The views of a scene show one set of named points, each view turned or mirrored, shifted and resized as a whole, with a little noise and some points left out.
In the rows, zero is written as 128.

Scene 1
View 1
Z_30: [174 124 151 128 133 187 136  99 107  59 134  99  80  76 152 205  77  84
 129 197 150  90 134 158 124  90 132 189 176  87  78 139 109 142 139 106
  99  72 120 143  81 132 132 122 117 116]
Z_841: [163  82  96 125 106 154 119 171 114  98 114 132 116 136 161 136  41  95
 117 160 129 111 142  66 128  74 174 177 198 104 121  62 138  93 128 122
  93 136 107 146 132 193 156  81 140 160]
Z_966: [202 161 132 128 103 205  98 168  82 109 142 130 106 102 185 149  48  90
 143 135 127  76 107  77 125  78 120 157 187  83 119 101  90 103 121 166
 112 130 147 139 103 181 151  97 146 135]
Z_945: [135 100 146 104  99 147 116 134 145 162 149 194 111 166 148 120 122 119
 102 173 114  70 146 210 124  88 191 142 200 112 109  71  92 174  95 143
 117 113 132  89  35  93 130 114 123 101]
Z_712: [136  95 113 136  84 161 120 167 122  98 111 134 102 129 160 126  81  96
 100 169 115  88 126 100 146  96 192 147 182 102 152  94 125 107 112  99
 106 128 102 126  87 175 134 113 144 167]
Z_268: [173 100 109 144 100 178  93 157 133  76 110 120 113 106 180 137  60 103
 115 122 117  83 138  85 100  57 143 142 163  70 139  93  73 109 119 137
 108 126 154 139 100 155 116  90 125 154]
Z_252: [154 127 142 112 122 157 126 122 123 131 136 167 119 126 160 163 100 107
 120 182 111  68 134 185 135 105 168 155 181 107  93  72  89 156 114 136
 132 130 136 110  59  92 130 116 115  85]
Z_385: [165 116 110 137 100 149 109 169 109 131 147 167 120 145 183 139  60  86
 139 169 123  83 125  83 121  89 173 152 198  88 137  68 122 119 105 140
 103 128 121 130  65 184 133 101 168 141]
Z_746: [158 104 116 106  84 182 117 186 111 116 106 133 112 134 156 114  65 112
  96 143 114  94 127  97 152  84 176 162 193 123 129  75 119  94 121 133
 110 154 112 125 139 172 168  91 123 153]
Z_144: [169 129 126 132 135 159 110 125 145  95 157 147 135  80 125 159  96 149
 108 166  85  34 123 176 139 105 126 149 176  62  82  66  49 149 104 115
 143 144 161 116  74  50 112 125  98 101]
Z_665: [163 125 115 133 121 140 127 142 102 133 130 175 125 142 192 176  64  70
 147 192 120  89 130 105 132 109 180 160 179  95 115  53 119 130 117 135
 117 142 121 130  57 152 131 103 156 101]
Z_950: [168  89  97 155 166 123 145  81 118  50  98 125 133  83 191 249  44  58
 151 210 126 103 157  96 110 107 155 184 132  61  80  55 102 134 148  96
 119 124 134 168  78 113  92  97 118  82]
Z_776: [155 114 135 123  79 194  92 172 149 105 137 135 100 112 129  88 108 153
  76 122  96  49 120 161 138  70 152 124 191  91 137 104  62 126  99 131
 122 127 145 103  95 115 134 116 109 162]
Z_696: [184 112 135 112 101 203 107 149 117  89 122 114  94 110 164 144  63 100
 116 133 145  97 142 120 105  51 134 164 184  96 109 117  90 119 133 151
  94  97 146 136 117 158 147  88 112 142]
Z_691: [156 100 120 119 105 171 121 148 125  90  88 126 113 116 176 151  70  99
 101 142 114  95 145 116 131  78 168 153 159 107 124  79  90 118 132 130
 117 142 135 130 118 138 138  91 105 125]
Z_57: [150 139 159 104  95 195 129 143 103 117 102 139  95 114 167 148 102 104
 101 161 110  76 121 166 163 106 172 148 172 131 121 104  95 131 126 133
 130 135 120 107  97 125 153 119 108 113]
Z_191: [185  93 135 125 123 191 111 113 129  61 119  99  89  96 171 179  59  83
 128 144 162 106 161 125  78  40 124 177 170  81  91 127  86 137 142 140
  84  64 154 151 101 144 126  82 107 131]
Z_303: [170 130 107 116 104 170 123 180  98 117 115 138 131 116 159 138  50 114
 115 153  97  79 112  79 162 108 156 164 187 106 117  51 112  85 121 134
 129 185 123 129 138 156 163  95 131 136]
Z_286: [166 121 138 129 114 173 104 138 146  98 175 136 107  97 112 127 105 148
 102 166 109  42 123 179 132  87 133 153 206  71  95 101  76 146 100 114
 117 104 140 112  65  90 124 128 115 139]
Z_201: [149 100  93 123 122 144 163 147  81  80  58 118 128 107 189 205  31  62
 126 197 111 124 133  51 172 126 193 190 145 124 114  47 151  81 150  94
 124 180  90 158 155 180 155  91 128 116]
Z_533: [181 110 125  88 134 151  89 132 165 166 168 205 159 149 138 126  84 157
 119 121  98  53 164 204  91  56 132 149 199  85  61  13  27 178 104 199
 137 149 204 100  80  30 131  73  83  64]
Z_485: [117  81 138 100  71 174 117 158 152 125  90 152 104 148 146  95 117 131
  63 136  98  84 147 178 145  80 201 130 175 134 140  85  90 137 109 126
 123 138 123  93 102 114 144 102  95 137]
View 2
Z_286: [ 97 104 149 119 146 126  87 113 128 161 104 133 119 104 116 135 127 103
 135 121 109 123 126 122 176 111 119 146 131 101 140 144 136 128 157 132
 172 108  82  92 119 132 160 146 118 139]
Z_712: [115  83 118 123 148  81 122 126 106 130 124 121 123 142  79 114 117 110
 131 128  99 120 136 103 169  99 114 144 142 106 156 131 126 163 142 138
 132  94 122 122 136 125 148 133 120 156]
Z_950: [ 68 111 126 181 164  80 116 123 131 159 128 128 112 118 128 121  90 105
 167 133 119 132 143 111 168 129 156 144 100 128 186 142 104 154 134 145
 163 113 148 142 125 117 115 170 106 157]
Z_533: [ 84 131 147 113 135 159  47  91 143 151 129 198 162  90 106 114 143 120
 150  97 153 129 164 124 166 147 128 145 121 116 140 125 127 103 162 111
 155 119  96  72 112 126 127 183 140 124]
Z_945: [ 77 107 126 100 136 117  74 109 112 155 113 151 158 116 104 126 157 132
 128 121 109 129 149  98 180 111 124 140 147 114 154 106 125 129 146 138
 165  94 102  85 113 138 141 156 145 129]
Z_201: [ 95  92 112 165 138  70 153 150 121 113 137 129 114 130  74  99  88 107
 155 123 105 116 156 100 155 142 113 108 123 123 164 145 111 174 131 159
 135 105 159 159 147 115 104 143 113 181]
Z_691: [ 96 101 134 136 152 106 116 129 112 121 139 143 127 120  85  98 111 109
 138 123 124 129 142 114 167 121 119 143 129 107 149 152 115 156 148 136
 142 110 131 123 133 124 142 154 129 155]
Z_30: [ 70 120 141 157 158 106 125 127 122 152 109 107  94 100 124 135 115 105
 141 146 113 139 118 123 187 115 117 137 122 117 162 163 108 157 130 147
 185 111 111 137 122 123 156 157 136 148]
Z_746: [123  92 125 126 136 102 123 128 117 108 131 140 125 129  62 105 118 109
 133 114 113 116 143 109 164 120  91 127 143 105 141 144 126 159 147 136
 125 104 118 123 142 120 144 135 130 157]
Z_385: [123 109 109 122 144  88 112 107 121 134 122 128 127 137  85 128 126 104
 145 140 117 115 141 108 167 112 112 141 131 126 170 120 126 149 128 119
 112  96 118 120 122 117 129 139 126 146]
Z_776: [115  92 150  95 149 126  92 118 109 135 123 142 129 117  92 111 124 104
 119 116 115 123 128 125 169 104 111 157 144  90 125 153 137 137 162 125
 148 106  91  87 127 138 169 137 120 143]
Z_303: [124 101 124 126 132 104 125 131 125 118 127 143 123 122  72 107 105  98
 146 119 116 107 150 115 151 137  99 117 129 113 141 149 134 147 145 136
 122 108 123 124 135 122 120 131 112 165]
Z_252: [ 71 116 130 117 136 117  94 120 117 153 116 144 140 105 113 124 134 118
 139 129 118 126 146 110 172 130 127 130 135 118 151 129 122 131 140 144
 169 104 113 102 115 139 125 154 131 144]
Z_57: [ 81 108 133 107 137 116 117 136  99 129 125 132 133 110  95 110 128 114
 123 135 115 126 138 116 170 124 110 127 147 110 137 153 121 148 140 151
 162 103 119 112 124 143 141 139 136 158]
Z_144: [ 80 110 153 120 146 132  80 118 132 173 107 146 126  91 133 129 114 100
 143 117 119 121 137 129 161 131 140 144 119 105 137 152 136 116 158 139
 181 116  97  89 115 141 133 151  98 146]
Z_485: [ 91  83 137 103 143 112  94 130  95 125 134 157 152 125  77  95 137 130
 115 105 105 130 148  99 173 106 116 146 156  90 133 131 124 148 162 143
 158  99 116  95 135 137 159 146 138 147]
Z_696: [108 116 141 140 155 116 117 116 120 117 130 133 107 114  85 113 117 103
 134 133 133 134 125 127 181 113  97 148 128 112 150 162 113 162 139 120
 140 113 110 127 129 113 165 155 146 142]
Z_841: [128  94 117 153 145  84 126 120 129 115 130 134 114 136  63 112 110 106
 148 115 109 118 144 103 170 114  96 133 129 114 164 133 122 167 141 130
 117 103 124 138 146 104 143 146 129 153]
Z_191: [ 89 122 146 165 168 113 115 110 126 129 130 128 101 111 103 117 114 105
 143 137 136 148 122 128 189 108 114 159 117 115 165 165 100 164 137 121
 157 118 115 134 127 106 171 175 150 136]
Z_966: [126 129 127 121 146 114 126 113 121 119 127 123 106 117  86 120 113  88
 142 153 141 119 125 136 162 126  95 136 125 126 152 164 125 152 125 114
 114 110 114 128 118 118 137 135 128 151]
View 3
Z_303: [128 114  94 160 119  94 103  97 102 150  83 132 108 155 117 137 111 127
 135 171 157 135 132 104 100 162 123 100 140 163 168 109 142  66 131 117
 119 155 139 101 134 190 179 114 123 149]
Z_286: [172 162  88 128  88 120 141 134 118 116 135 115  91 166 115 107 143 155
 147 134 120 138 153 122 104 117 117 125 111 161 182 111 133  82 159 123
 136 105 151 138 116 108 159  94 124 142]
Z_691: [117 117 102 140 114 119 113  99 118 156 104 119  98 133  86 130 102 153
 164 147 147 156 141 123 110 132 123 101 143 150 175 101 145  89 154 129
 124 160 128 113 126 160 173 102 149 129]
Z_485: [128 132 106 123  72 136 120 104 116 123 135 129  66 131  80 115  90 171
 163 167 115 150 163 108 119 141 123  75 150 161 188  81 176  91 136 137
 116 110 149 150 135 161 165 112 135 101]
Z_533: [180 156  61 122  10 162 100 106  87 109 105  88  67 142 120 130 139 108
 188 147  65 179  97 117 128  85 121 118 120 150 191 119 146  80 185  99
 138 128 130 173 109 133 244 105 117 130]
Z_385: [135 129 109 149 111 114 102  85  78 138 109 126 142 145 133 104  87 155
 154 161 163 120 138 141  77 121 115 100 121 142 149 108 134  69 168 138
 124 130 155  91 119 183 184 109 129 139]
Z_252: [154 130  79 123  68 100 127 104 103 140 125 115 104 124 109 137 117 137
 165 140 115 138 142 136 130 107 127 120 119 147 188 120 158  96 169 129
 161 112 152 125 113 146 174 103 109 121]
Z_30: [146 130  88 122 140  93 162 116 126 177 140 115 134 137  83 133 140 153
 166 106 155 130 161 147 123 109 114 141 121 144 189 123 129  95 175 154
 149 153 153  95  98 104 143  81 147 148]
Z_841: [114 127 121 160 136 117 114  85  98 158 108 144 136 162  99 123 102 145
 162 169 178 131 142 116  81 147 119  80 154 159 149  96 140  61 156 134
 102 165 147  86 112 184 187  95 145 139]
Z_665: [133 119  94 142  95  88 110  82  84 153 106 127 141 126 127 133  93 139
 161 154 158 126 134 148 101 109 128 109 121 138 153 126 145  85 178 130
 155 131 150  90 111 183 183 105 113 127]
Z_776: [152 144  98 132  93 140 114 128 117 108 120 111  65 156 108  90 114 171
 138 150 119 145 155 109 100 142 110 107 122 162 191  89 140  80 133 129
 108 110 142 150 145 133 155 114 144 138]
Z_696: [138 122  98 134 134 139 121 102 107 158 120 107 119 142  90 109 115 153
 165 134 145 143 146 121 108 130 100 117 135 152 188  94 126  69 162 153
 103 173 145 111 121 135 177 101 172 153]
Z_746: [123 118 108 150 121 117 113  95 102 149 108 136 110 152  98 123 101 147
 148 174 155 132 149 101  98 162 113  82 152 167 174  88 151  62 131 138
 101 150 149 109 134 185 175 111 142 136]
Z_191: [132 129 102 127 142 140 134 105 119 169 129 102 130 139  74 112 124 157
 186 111 151 155 143 141 110 103 105 130 132 140 183 103 117  82 186 151
 115 185 135 103 102 108 178  82 181 150]
Z_201: [ 85  96 113 168 148  59 121  77 120 196  86 154 132 133  82 173 101 127
 158 162 197 138 142 124 111 153 144  88 163 156 147 120 157  89 146 119
 143 185 129  63 111 205 168  95 123 129]
Z_268: [121 131 114 147 131 138  97 108 114 139  95 109 100 147 107  97  98 167
 157 139 159 160 132 133  82 120 119 113 127 144 162  97 119  82 162 127
 108 163 118 111 130 145 172 102 165 148]
Z_712: [116 128 124 145 126 107 119  98 109 137 122 140 113 146 106 108  84 175
 148 162 168 126 165 130  83 142 124  86 139 153 155  96 149  84 146 139
 119 122 149  99 129 173 148 106 135 124]
Z_57: [138 108  84 124  98  98 126 106 111 152 122 117  96 116  97 133 105 153
 146 145 127 132 160 119 134 138 117 113 128 155 203 104 160  90 140 148
 137 125 154 123 138 158 148 117 129 125]
Z_950: [109 134 104 148 128  77 132  98 131 182 102 125 126 133  93 155 121 141
 179 116 180 157 129 168 106  84 150 128 129 131 138 143 132 118 198 106
 175 169 116  75  81 137 170  71 126 129]
Z_966: [146 106  88 146 138 114  99  99  87 153  86 100 135 141 130 108 110 141
 138 142 158 130 131 125  97 138  98 133 109 148 186 108 114  56 153 147
 112 168 146  95 140 165 176 120 156 176]
View 4
Z_201: [122 116 114 130 136 138 105 156 134 151 110 180 132 142 119 144 128 124
 126 130 112 144 113  66 102 115 129  89 140 107 124  95  81 138 110 185
 169 134 137 144 109 121 129  96  72 136]
Z_966: [109 147 159 132 141 140 151 123 137 152  92 151 121 145 116 147 172 137
  96  97 124 101 125  99 140 112 112  85  97 125 124 123 111 122 126 120
 159 154 174 106 125 104 120 114  84 134]
Z_712: [115 159 134 154 136 145 126 147 128 146 132 154 142 157 128 170 141 129
 127 131 130 134 138 104 130 111 136 107 114 132 125 123  96 145 143 132
 130 132 165 142 126 105 101 103  93 127]
Z_268: [109 155 149 129 140 147 154 122 124 137  94 160 117 154 115 163 165 140
 118  97 115 139 137 104 138 101 123  93 100 116 106 142 101 138 136 128
 120 129 155 123 131 109 102 115  96 120]
Z_945: [141 154 102 134 159 109 146 118 127 152 148 139 129 146 126 154 113 126
 133 120 156 127 172 122 176 102 114 115 137 140 122 149  96 156 160  75
 131 137 181 136  94  71 102 146 116  97]
Z_776: [120 167 146 144 122 130 173 124 145 129 126 140 118 154 125 171 144 123
 125 116 129 135 148 141 153 111 131  81 121 126 118 150 123 131 182  93
 116 140 176 121 124  86  96 123 109 106]
Z_252: [130 141 106 121 146 107 149 120 127 162 131 149 124 137 129 138 121 119
 116 116 144 127 166 108 162 118 106  96 144 128 122 141 100 143 151  98
 149 133 161 128  91  79 113 142 106 109]
Z_533: [159 125 116  94 173  99 192  85 157 133 106 142  80 139 111 145 116 129
 146  74 145 133 154 123 193  94 102  96 143 117 106 165 100 148 157  67
 139 132 174 102  85  64 111 181 113  77]
Z_696: [111 142 141 144 136 139 148 120 111 135  96 157 111 146 105 152 157 143
 115 114 109 132 139 108 144 103 119  78 105 117 120 143 104 127 128 104
 141 158 171 112 108 105  92 111 104 131]
Z_191: [100 140 135 135 140 138 143 112  83 145  83 173 106 145 106 142 160 147
 112 111  98 142 156  96 149 110 107  76 101 114 113 160  91 130 113  98
 139 147 150 113  93 108  80 114 114 141]
Z_691: [123 139 120 130 139 132 140 128 123 139 105 160 119 147 110 152 143 132
 124 114 114 145 143 102 133  97 127  82 127 111 110 132 101 137 140 131
 133 141 158 128 112 105 108 113  95 116]
Z_665: [126 140 120 122 162 127 127 132 129 169 122 159 135 144 128 145 134 127
 117 109 146 115 143  83 147 111 109 119 120 133 124 120  81 150 121 131
 158 125 158 135 108  97 126 132  87 122]
Z_30: [ 91 143 128 138 121 126 138 127  86 168 108 171 121 140 126 131 143 125
  99 132 108 134 167  95 149 143  99  74 120 124 128 153  93 123 126 102
 161 140 135 120  84 100  85 116 114 153]
Z_286: [114 158 145 137 126 121 174 120 135 148 129 151 111 152 136 156 130 116
 123 118 132 131 161 126 169 139 113  89 123 132 128 162 106 131 165  81
 138 125 153 117 101  81  87 139 119 123]
Z_385: [121 154 143 140 162 142 129 133 138 154 119 152 136 154 125 163 149 136
 123 108 144 110 132  92 147 107 120 124  97 141 127 122  86 148 121 124
 148 132 172 130 123 101 117 124  88 125]
Z_746: [130 139 137 151 138 141 136 142 147 126 120 152 125 151 113 165 138 130
 134 126 124 133 118 108 127  99 138  87 122 120 126 114 105 134 141 131
 145 155 181 126 121 105 111 105  86 121]
Z_485: [138 154 104 145 136 123 145 132 131 128 140 142 129 150 114 168 122 127
 141 132 131 150 155 131 143  86 139  88 145 120 114 138 112 146 174 103
 112 150 184 141 113  89  98 116 109  93]
Z_144: [120 146 132 108 125 107 185 113 149 155 119 158 100 145 139 145 126 106
 118 103 133 139 162 120 168 139 105  81 145 120 116 160 109 133 173 101
 140 107 132 120  98  75 106 154 111 110]
Z_950: [104 131 115 104 147 127 130 127 101 174  96 188 116 142 130 134 135 124
 114 108 115 153 157  63 142 133  98 102 128 115 110 143  68 147 107 151
 151  96 104 141  91 108 107 133  99 138]
View 5
Z_191: [149  97 127 152  81 151 186 136 118 161  72 123 149 163  76  97 141 145
 128 118  89 111 170 113 110 133 129 147 110 105 115  98 123 155  82 179
  99 115 149 152  52 124 107 161 208 133]
Z_485: [133 126 123 114 164 117 197 115 106 164 158 119 110 170 123 113 108 113
 106 120 107 105 151 103 115 150 165 115 118 104 110 127 153  90  97 177
  82 116 151 128 172 134  83 144 158  97]
Z_533: [133 101 100 103 185 152 173 107  83 196 106  75 166 128  99 144 101  49
 104 121 116  70 121  95 200 150 164 109 135  98 169 197 136 124 115 183
 102 125 158 144  78 115 130  82 190  57]
Z_665: [125  94 114 140 100 125 130 112 147 160 131 114 117 135 112 102 112 109
 122 158  98 119 117 128 128  99 163 131 132 140 123 107 113 137 151 142
 117 157 126 154  97 118  94 133 144 119]
Z_303: [105 117 123 126 118 124 161 139 143 133 140 113 102 112 131  96 106 125
 132 118  88 127 131 105 122 110 150  97 109 129 109 149 123 128 123 131
 100 184 172 127  97 170  83 156 142 128]
Z_201: [115  59 136 137  80 109 148 133 136 124 130 147 124 117 133  66 103 179
 162 139  81 149 126 125  81  87 129 101 117 153 122  97 126 113 156 140
 108 192 164 149 101 170  76 195 118 143]
Z_691: [124  95 130 129 115 130 181 128 120 152 123 129 128 145 110 101 121 134
 125 120  86 121 145 105 110 130 147 116 105 117 113 110 134 120 113 166
  91 146 163 147 103 145  96 162 167 110]
Z_950: [151  40 115 137  79 130 143 116 128 137 110 148 160 131 103  82 126 138
 172 140  86 145 113 120 138 114 148 145 127 131 154  71 128 157 160 171
 119 138 120 188  57 127 108 178 183 128]
Z_30: [158 125 113 141  71 127 184 143 121 142  95 126 135 146 100 104 127 158
 164 143  97 126 159 111 112 121 134 157 139 116 151  98 112 169  95 177
 111 111 100 157  79 122  88 164 218 147]
Z_252: [137 121 105 117 127 116 167 117 109 165 134 107 128 139 116 130 102 105
 135 154 108 107 127 106 143 122 162 132 142 120 157 131 120 132 128 171
 110 126 112 150 120 111  95 123 182 101]
Z_144: [142 128  95 104 146 128 180 126 110 138 143 109 132 119 121 129 115  83
 163 116  99 121 117  81 189 149 177 131 133  98 169 146 132 162 120 181
 102 122 120 157  94 138 107 137 221  98]
Z_57: [117 147 121 120 114 110 191 133 111 157 141 119 105 140 125 132 105 136
 130 150  95 116 146  98 103 120 158 121 122 117 133 122 119 123 106 167
  96 137 130 139 138 129  82 142 177 106]
Z_966: [100 143 127 143  82 142 164 146 156 151 106 103  96 122  96 118 134 121
 116 130  79 117 148 105 117 107 153 122  97 119  91 131  97 163 103 130
  98 168 161 131  55 146 100 143 178 129]
Z_776: [129 161 114 118 153 135 200 127 130 145 153 105  93 151 113 122 127  92
 113 100  99 111 153  88 146 158 178 127 106  92  98 141 140 138  77 163
  80 117 150 125 131 148  90 145 196 108]
Z_286: [158 153  99 122 141 135 183 128 131 140 136 102 116 145 111 114 120  89
 142 112 109 113 146  94 168 151 168 144 137  97 140 146 128 162  89 172
 102 104 113 136 109 134  90 139 214 125]
Z_385: [125 112 120 149 106 140 134 116 169 156 131 107  96 149 104  92 125  98
 100 135  99 116 132 132 129 109 164 133 118 133  87 111 115 141 128 127
 108 157 142 134  94 126  93 136 140 133]
Z_268: [123 103 127 141 111 150 172 125 142 146 121 124 115 150  89  98 146 113
 114 102  82 128 145 106 133 141 162 129  84 104  81 100 135 147 102 156
  86 142 173 147  71 147 110 165 179 114]
Z_746: [118 120 128 133 125 127 173 132 140 145 137 113  99 146 120  89 111 132
 114 113  96 118 152 116 101 118 144 104 109 125  91 138 131 112  99 139
  92 163 173 118 121 162  76 159 135 132]
Z_841: [133  91 131 150 110 137 150 125 157 141 117 118 115 150 109  60 119 135
 118 109  97 122 150 134 104 113 133 114 114 135  84 120 130 120 111 134
 100 164 170 125  93 159  81 169 127 152]
Z_945: [151 129 103 120 157 123 165 105 113 182 146  95 120 167 113 126 101  80
 102 150 125  89 135 120 150 136 174 139 151 115 138 136 133 116 114 172
 107 104 105 140 152  97  92 104 169  98]
View 6
Z_485: [104 154 122 101 122 147 155 110  91 115 137  97 144 114 187  75 172  97
 109  90 105 103 142 132 120 130 102 131 119 143 110 133  89 106 134 119
 132 146  94 114 150 195 144 175 116 172]
Z_712: [126 128 157 137 132 133 122 115  86 156 126 104 140 120 146 102 135 111
  98 103 100  93 156 109 123 143 129 110 150 147 124 140 102 137 126 128
 135 114 123 113 138 168 105 169 117 157]
Z_841: [131 115 162 144  94 113 121 137  72 138 115 103 126 116 167 103 114 122
 101 109  89  98 144 103 151 136 133 100 141 152 154 165 105 153 122 117
 140  93 124 124 138 149  85 178 147 150]
Z_691: [134 144 144 123  95 147 133 112  87 138 111  82 126 112 154  79 147 130
 120 105  97  91 145 108 138 121 120 105 117 131 127 145  99 132 120  95
 152 111 117 113 159 170 119 169 150 151]
Z_252: [ 90 159 114 118 111 152 163  98 115 154 107 114 102  94 140 103 162 128
 112 116 124  74 148 111 111  84  96 128 106  88 104 135  96 134 134 106
 140 125  95 111 143 162 142 163 147 169]
Z_201: [129 117 187 148  76 153  96 115  67 134  60 125 140 129 155 106 143 160
 125 119  69  60 160  63 152 139 123  95 172 127 151 178 106 141 138  89
 146  63 123 119 139 176  94 152 175 131]
Z_191: [151 130 132 126  89 143 116  94  89 173 128  44  93  80 124  65 105 110
 100 115 119 106 151 115 153  95 113 100  72 121 105 145 109 148 113  86
 168 107 139 101 166 158  82 177 181 167]
Z_533: [ 94 192  78  94  75 130 225 129 138 105 130  95  55  74 173  79 168 133
 130 103 128  90 107 147 110  49  97 124  48  81 141 137  78 138 110  95
 143 156  66 137 165 123 167 183 152 164]
Z_30: [130 127 140 135 112 159 107  71  90 199 105  90  95  87 102  80 126 119
  98 130 125  80 159 114 154  79  99 106  94 102  81 137 116 135 131 101
 156  98 135  84 141 170  91 150 181 183]
Z_303: [114 143 158 136  96 129 146 137  82 134 100 122 135 131 156 115 152 162
 133 112  91  86 133 112 167 113 141 102 143 144 158 145 102 139 116 122
 136 100 117 112 136 149 130 167 144 143]
Z_945: [ 83 158  97 111 128 137 174 106 119 139 134 114 101  89 159  99 157  94
  95 103 130  88 145 126  87  98  88 138 101 100 103 137  90 132 137 120
 125 147  82 125 138 162 142 177 122 181]
Z_696: [135 134 132 125  95 133 131 114  82 163 134  61 119 103 141  84 119 121
 112 110 113 113 141 124 169 102 124 107  89 144 121 137 109 145 108 102
 160 112 139  99 155 157 105 181 163 166]
Z_746: [115 131 148 131 102 127 136 134  73 131 121 105 149 128 175 104 140 130
 117 105  93 103 139 117 162 130 130 111 138 159 147 149 105 138 120 122
 138 109 123 111 137 166 120 178 139 155]
Z_286: [123 155 124 121 136 132 158  95 114 168 137 115  78  90 124  82 154 112
 103 113 131  90 128 159 135  73 113 110  91 117 100 112  99 118 120 141
 132 142 106 102 139 147 129 152 130 187]
Z_57: [ 92 150 121 115 118 164 143 101  91 157 112 101 146 120 146  99 166 133
 121 112 114  90 152 115 143 104 106 126 116 123 101 127 103 125 133 111
 145 120 117  90 139 187 147 167 145 169]
Z_950: [158 136 168 141  86 160 111  83 111 164  70 100  65  82 107  76 133 139
 107 124 101  49 166  74 104 102 112  86 125  73 114 163  99 145 132  72
 156  84 110 130 166 147  82 141 175 141]
Z_144: [129 175 133 115 117 151 171  92 128 149 109 121  65  92 118  73 180 142
 127 115 123  66 123 150 124  61 113 100  92  91 110 114  89 110 115 121
 137 136  90 111 155 142 147 138 141 168]
Z_268: [161 143 154 128 101 131 137 121  97 153 133  60 115 106 129  76 132 127
 117  99 104 104 141 121 135 123 148  88 110 142 134 133  99 146  99 105
 155 119 134 114 175 144 108 176 131 142]
Z_966: [120 142 140 141  96 130 144 136  90 182 120  74 133 117 116 122 121 160
 128 118 119 105 141 111 169 100 150  99 107 139 143 127 113 169  96 111
 155 103 148  92 147 131 123 186 154 147]
Z_665: [ 99 141 136 141 103 135 147 122 110 159  95 113 113 101 133 130 133 137
 107 118 113  72 161  79  99 114 120 114 137  96 136 154  99 166 129 100
 136 102 112 125 140 143 118 176 141 145]
Z_776: [126 160 128 112 136 133 164 113 100 147 153  90 122 115 147  75 162 114
 116  95 120 112 126 163 144 103 127 112 101 150 113 107  97 114 108 140
 136 153 113 101 151 161 147 169 109 174]
Z_385: [109 133 140 145 115 116 147 135 102 164 120 100 122 109 134 131 118 126
  99 110 117  92 154  96 111 124 139 111 137 126 144 146 103 172 115 119
 135 109 122 124 138 132 109 186 123 146]

Which points are out of place in each view (at most two, in the order of its rows)? Write none if all are in place.
view 1 -> Z_950
view 2 -> Z_144
view 3 -> none
view 4 -> none
view 5 -> none
view 6 -> Z_945
